Points, in no order, along strands that fork, close into loops and pass close to each other.
(in the rows, 128 means zero)
Points whose rows are less than 67.9 apart are linked; no others are.
k20: [181 130 100  93 114  78 180 130 172  85 134 128 123  94 159 155 146 117
 150]
k326: [171 115 120  68  66 116 177 149  93  58  98 142 114 138 114  94 116 129
 108]
k580: [ 78 129 135 138 155 141 102 152 145 121 151 112  94 110 160 122 132 109
 112]
k390: [190 106  96  38  73  74 167 159 105  75 121 140 120 157 124 125 132 159
 118]
k662: [157 139  86 102  84 109 184 152 136 110 124 112 146  68 150 183 135  61
 120]
k831: [178 129 102 101 111  68 199 119 192 109 151 121 114  68 162 177 151 106
 154]
k913: [102 121 113 143  92 138 153 165  50  86 105 124 139 138 131 104 124  71
 103]
k11: [188 113 114  60  93  97 160 154 113  64 100 142 120 155 124 113 124 142
 118]
k867: [ 92 138 141 152 133 138 139 181 170 117 167 102 114  62 169 155 127  95
  94]
k74: [ 94 133 133 141 127 109 141 153 175 129 182 102 102  59 170 171 137 105
 100]
k770: [117 144 158 171 157 129  87  81 137 190 116 130 155 181 106 150 110 192
 134]
k845: [ 99 127 130 129 154 144  78 128 121 145 133 115  99 132 116 106 146 127
 133]
k791: [ 81 134 140 150 148 150 121 174 157 111 157 108 111  89 170 130 126 100
 102]
k232: [155 134 152 128 139 145 132  75 149 189 130 139 154 170 101 122 106 209
 146]
k249: [ 89 135 123 158 107 139 162 195  54  87 120 139 127 121 126  97 126  52
  85]
k239: [ 85 140 174 199 172 146  69  84 137 173  96 157 146 172  97 122  95 181
 121]
k916: [191 137  94  75  95  70 178 148 151  71 119 132 123 113 145 151 133 129
 132]
k328: [196 126  92  56  84  58 176 156 129  73 126 132 119 128 139 144 133 149
 126]
k148: [144 138  85 108  81 116 182 155 112 107 123 113 149  81 141 169 127  55
 107]
k76: [157 102 116  97 132 136 122 133 116  96 104 122 146 153 134 109 149 105
 147]
k960: [122 142 151 143 140 144  98  83 119 183 137 128 120 149  93 137 124 167
 138]
k572: [ 83 142 178 203 182 174  69  97 133 178  92 167 136 154 104 115  95 159
 107]
k453: [128 131  92 118  83 123 172 152  91  92 118 119 151 106 138 143 121  64
 111]
k955: [173 115 126  95 150 138 122 111 134 139 131 140 121 136 111  97 151 137
 169]
k80: [110 101 121 135 112 141 123 159  74  90  98 109 145 154 135 109 130  82
 117]
k212: [ 88 140 150 143 168 152  81 121 125 156 133 130  82 128 122 116 131 129
 115]
k897: [139 122  98 109  94 129 160 139  98  79 107 118 155 124 144 132 125  83
 125]
k93: [180 110 119  91 146 130 126 127 134 106 115 137 129 145 121 102 151 122
 157]
k816: [108 138 137 157 140 161  67 103 108 164 119 145 143 150  74  75 141 178
 138]
k606: [133 120 113 103 137 120 132 100 144 130 169 116 106 111 146 138 146 114
 164]
k639: [163 128 151 120 144 127 137  81 168 189 127 148 162 182 111 104  91 232
 141]
k455: [107 123 118 115 139 118 118 109 142 135 172 110 101 110 150 144 145 113
 144]
k185: [ 89 127 137 164 118 146 155 205  82  92 119 128 133 118 134 110 104  56
  96]
k133: [100 134 146 173 143 161  70  86 105 156 118 158 156 171  79  71 126 210
 138]
k364: [ 92 138 160 188 154 144  69  79 117 168 107 152 149 177  83 105 107 200
 126]
k922: [ 93 130 124 127 126  98 140 118 165 139 193 109 100  78 162 177 136 107
 117]
k886: [150 109 109 101 107 136 144 133 105  79 100 118 148 145 141 118 135  95
 133]
k499: [129 144 153 153 143 139 104  73 133 188 126 131 151 172  99 142 114 194
 138]
k66: [ 94 102 127 142 125 140 107 176  99  98 108 103 136 142 141 109 124  89
 119]
k846: [133 132 140 129 142 153  99  89 117 173 139 131 118 142  93 113 142 159
 151]
k714: [ 85 115 134 155 126 144 123 195 110  94 118 109 130 126 148 114 109  81
 112]
k653: [157 122 100 115  96  94 186 127 179 126 159 109 124  51 170 195 158  88
 146]
k854: [159 129  91 109  94 101 180 140 163 113 135 112 140  59 168 187 150  79
 140]
k842: [110 143 162 185 180 114  67  84 162 194 113 133 167 190 119 150 103 196
 142]
k411: [ 89 123 120 128 140 119 111 136 141 124 162 108 100 104 154 137 143 110
 131]
k764: [ 91 151 170 174 175 165  78 101 122 178 108 152 106 142 104 125 106 150
 108]
k82: [170 123 144 120 137 150 127  98 138 172 132 155 134 144  86  88 128 186
 165]
k649: [159 120 134 112 141 150 113  98 128 165 138 142 127 138  93  93 146 156
 165]
k30: [ 92 148 159 158 172 157  83 108 122 174 122 141  89 135 109 126 117 139
 109]

A piece is two or more points that can be reached from each other along the links. Count, over all rows, the pieces, the separate loops (a circle has one, a figure eight two, a Y none), the forks (points with three links) and the tips (points with one).
pieces | 4
loops | 1
forks | 2
tips | 8

A tip is a point with one link. Name the tips that can be reached along the links from each point below, in the order of the rows.
k831 | k326, k639, k842, k82
k764 | k845, k816
k455 | k606, k922

Name the points in between on the shortest way along the links from the first point to the second, in order.
k232 / k76 | k499, k960, k846, k649, k955, k93
k867 / k606 | k791, k580, k411, k455
k390 / k20 | k328, k916
k148 / k955 | k453, k897, k886, k76, k93
